Points, in no order, along strands that fork, close into loops and pass close to each other.
In the rows, zero is written as 128.
Two points are linked if the straight distance between their rows is under 47. Some points are linked to none.
<332>: [103 159 140 120 122 128 136  81 123 117  99  78 137 130]
<679>: [101 118 131 125 191 117 124 151 168 115 121 153  90 157]
<672>: [180 151 129 145  97 165 137 102  54 151 179 127 152 114]
<576>: [ 96 159 133 113 134 123 140  83 128 109  90  84 134 142]
<740>: [141 121 107 132 135 139 114 108 122 139 170 127 109 122]
<528>: [148 115  77 103 144 137 111 106 120 144 182 150 100 131]
<586>: [ 98 116 141 123 198 116 126 169 173 112 121 162  87 166]
<803>: [160 115  62  84 134 134 105 117 114 149 191 162 104 143]
<580>: [151  99 101 141 120 139 105 142 128 142 186 140 109 126]
<160>: [ 71 120 148 136 109 104 138 208 156 105  76 138 124 137]
<635>: [108 112 143 164 113 119 115 176 161 126 111 125 112 113]
<715>: [ 87 121 148 152  96 106 132 191 158 118  80 125 130 119]
<647>: [177 127  57  71 113 130  87 146 105 155 201 168 115 160]
<222>: [107 134 134 103 202 116 137 115 166 115 106 153  99 161]
<557>: [177  83 159 179  86 100 120 203 139 159 119 149 177  56]
<487>: [136 141  99  99 161 138 128  59 115 139 145 137 104 116]
<507>: [ 84 151 136  85 172 112 171  99 142  96  76 118 137 184]
<697>: [136 105 129 166 112 130 110 156 146 136 148 127 114 110]
<544>: [165 115  49  67 132 129  91 132 118 148 191 174 102 156]
<621>: [122 163 158 140  74 140 138  87 101 124  93  67 170 112]
<327>: [118 162 159 136  60 138 147  87  99 121  81  60 184 110]
<711>: [130 129 112 125 153 135 118  95 131 134 149 124 103 121]
<97>: [109 142 129 119 161 123 127  95 143 119 115 112 111 135]
<768>: [160  94 149 180  87 125 114 176 142 146 136 137 145  83]
<304>: [173 134 127 148  98 159 126 113  77 146 180 127 142 112]
<264>: [163 128 110 135 107 153 116 111  95 147 184 130 129 117]
<177>: [136 143 168 144  43 122 152 120 102 130  65  78 212  90]
<250>: [121 111 105 116 188 123 119 118 158 127 140 154  87 141]
<317>: [137 108  81 105 164 132 113 106 136 138 168 154  92 133]
<797>: [109 132 128 131 155 124 120 116 147 122 121 116 103 130]
<210>: [ 98 126 134 131 174 117 124 146 162 115 114 136  96 149]
<495>: [159 164 128 132 109 160 136  71  70 153 168 115 137 106]
<285>: [126 146 113  93 182 128 133  60 134 123 113 138 104 128]
<726>: [ 79 130 146 127 152 111 135 170 158 101  91 132 112 158]
<429>: [158 120 135 161  99 146 118 128 112 142 162 118 136 102]
<173>: [176 118  74  99 104 138  96 149 101 152 207 155 124 152]
<639>: [ 93 147 141  90 187 111 157 110 154 102  82 133 122 178]
<73>: [179 111 138 166  87 149 119 142  96 142 166 130 149  99]
<231>: [ 76 134 159 104 179 112 147 178 159  93  93 155 111 185]
<59>: [ 64 121 149 126 124 108 141 211 151  98  79 145 121 153]
<671>: [137 146  95  85 167 140 131  43 110 136 134 147 102 112]
<763>: [175 102  80 113  99 136  88 170 115 149 208 154 125 154]
<719>: [ 87 155 132 106 145 119 152  90 130 102  80  89 138 158]
<194>: [194  77 157 174  93 100 123 205 122 159 121 154 190  47]
<649>: [146 131 135 153 110 144 117 111 115 141 155 112 127 105]
<340>: [ 82 144 138 125  99 119 154 116 129 104  75  80 149 146]
<764>: [135 140 168 154  54 123 140 128 112 131  79  86 191  92]
<445>: [148 155 134 138 115 154 128  78  91 144 156 105 131 106]
<441>: [175 165 121 134 104 165 146  84  47 156 177 128 150 115]
<128>: [127 140 111 114 157 134 123  77 126 134 142 125 104 119]
<796>: [ 85 130 155 109 194 113 140 175 167 101 104 163 100 181]
<324>: [ 56 118 157 111 134 112 151 218 149  85  82 159 124 169]
<45>: [122 153 162 140  47 132 153  99  97 124  70  66 200 106]
<653>: [192 110 138 166  83 152 120 149  78 139 169 138 161  99]
<661>: [142 141 129 141 118 147 123  91 108 144 155 107 124 106]
<818>: [119 118 117 107 208 116 131 113 166 122 123 167  90 153]
<267>: [137 106 118 157 121 135 110 145 141 137 162 130 111 117]
<513>: [ 99 144 145 139  77 123 143 122 129 114  78  80 159 125]
<593>: [ 82 153 130  85 159 118 173  81 131  97  71 101 146 177]
<228>: [163  99  91 133 109 142 100 152 119 147 199 144 118 135]
<469>: [ 98 142 138 100 194 111 145 116 160 107  94 142 110 170]
<316>: [109 161 148 133  95 132 138  88 115 120  95  70 153 123]
<664>: [199  72 144 177  86 116 117 200 111 149 141 161 179  64]
<714>: [132 148 107  84 181 132 135  39 128 125 112 145 103 120]
<122>: [116 144 121 103 179 123 133  78 145 119 111 127 107 136]
<421>: [131 108  94 117 178 128 116 116 147 133 156 151  89 136]
<640>: [ 64 126 162 105 159 114 154 204 152  85  89 161 119 184]
<536>: [110 121 124 136 162 121 118 133 154 122 130 128  95 135]
<142>: [138 101 141 173  97 124 110 173 152 140 132 132 125  96]
<418>: [106 119 151 162  90 111 125 179 157 130  91 119 135 106]
<8>: [181  82 146 179  82 126 112 187 129 148 147 149 161  77]
<638>: [114 144 157 146  62 123 142 126 123 124  78  81 173 109]

A tip is a point with one link. Name the tips that can be reached along the links from each point below, in the order of the rows.
<222> | <557>, <340>
<649> | <264>, <653>
<418> | <740>, <635>

Name the points in between on the shortest way along the links from the first point to the second, in order.
<222> / <719> | <469> <639> <507> <593>
<528> / <469> | <317> <421> <250> <818> <222>
<194> / <697> | <664> <8> <768> <142>
<635> / <160> | <418> <715>
<714> / <797> | <285> <122> <97>
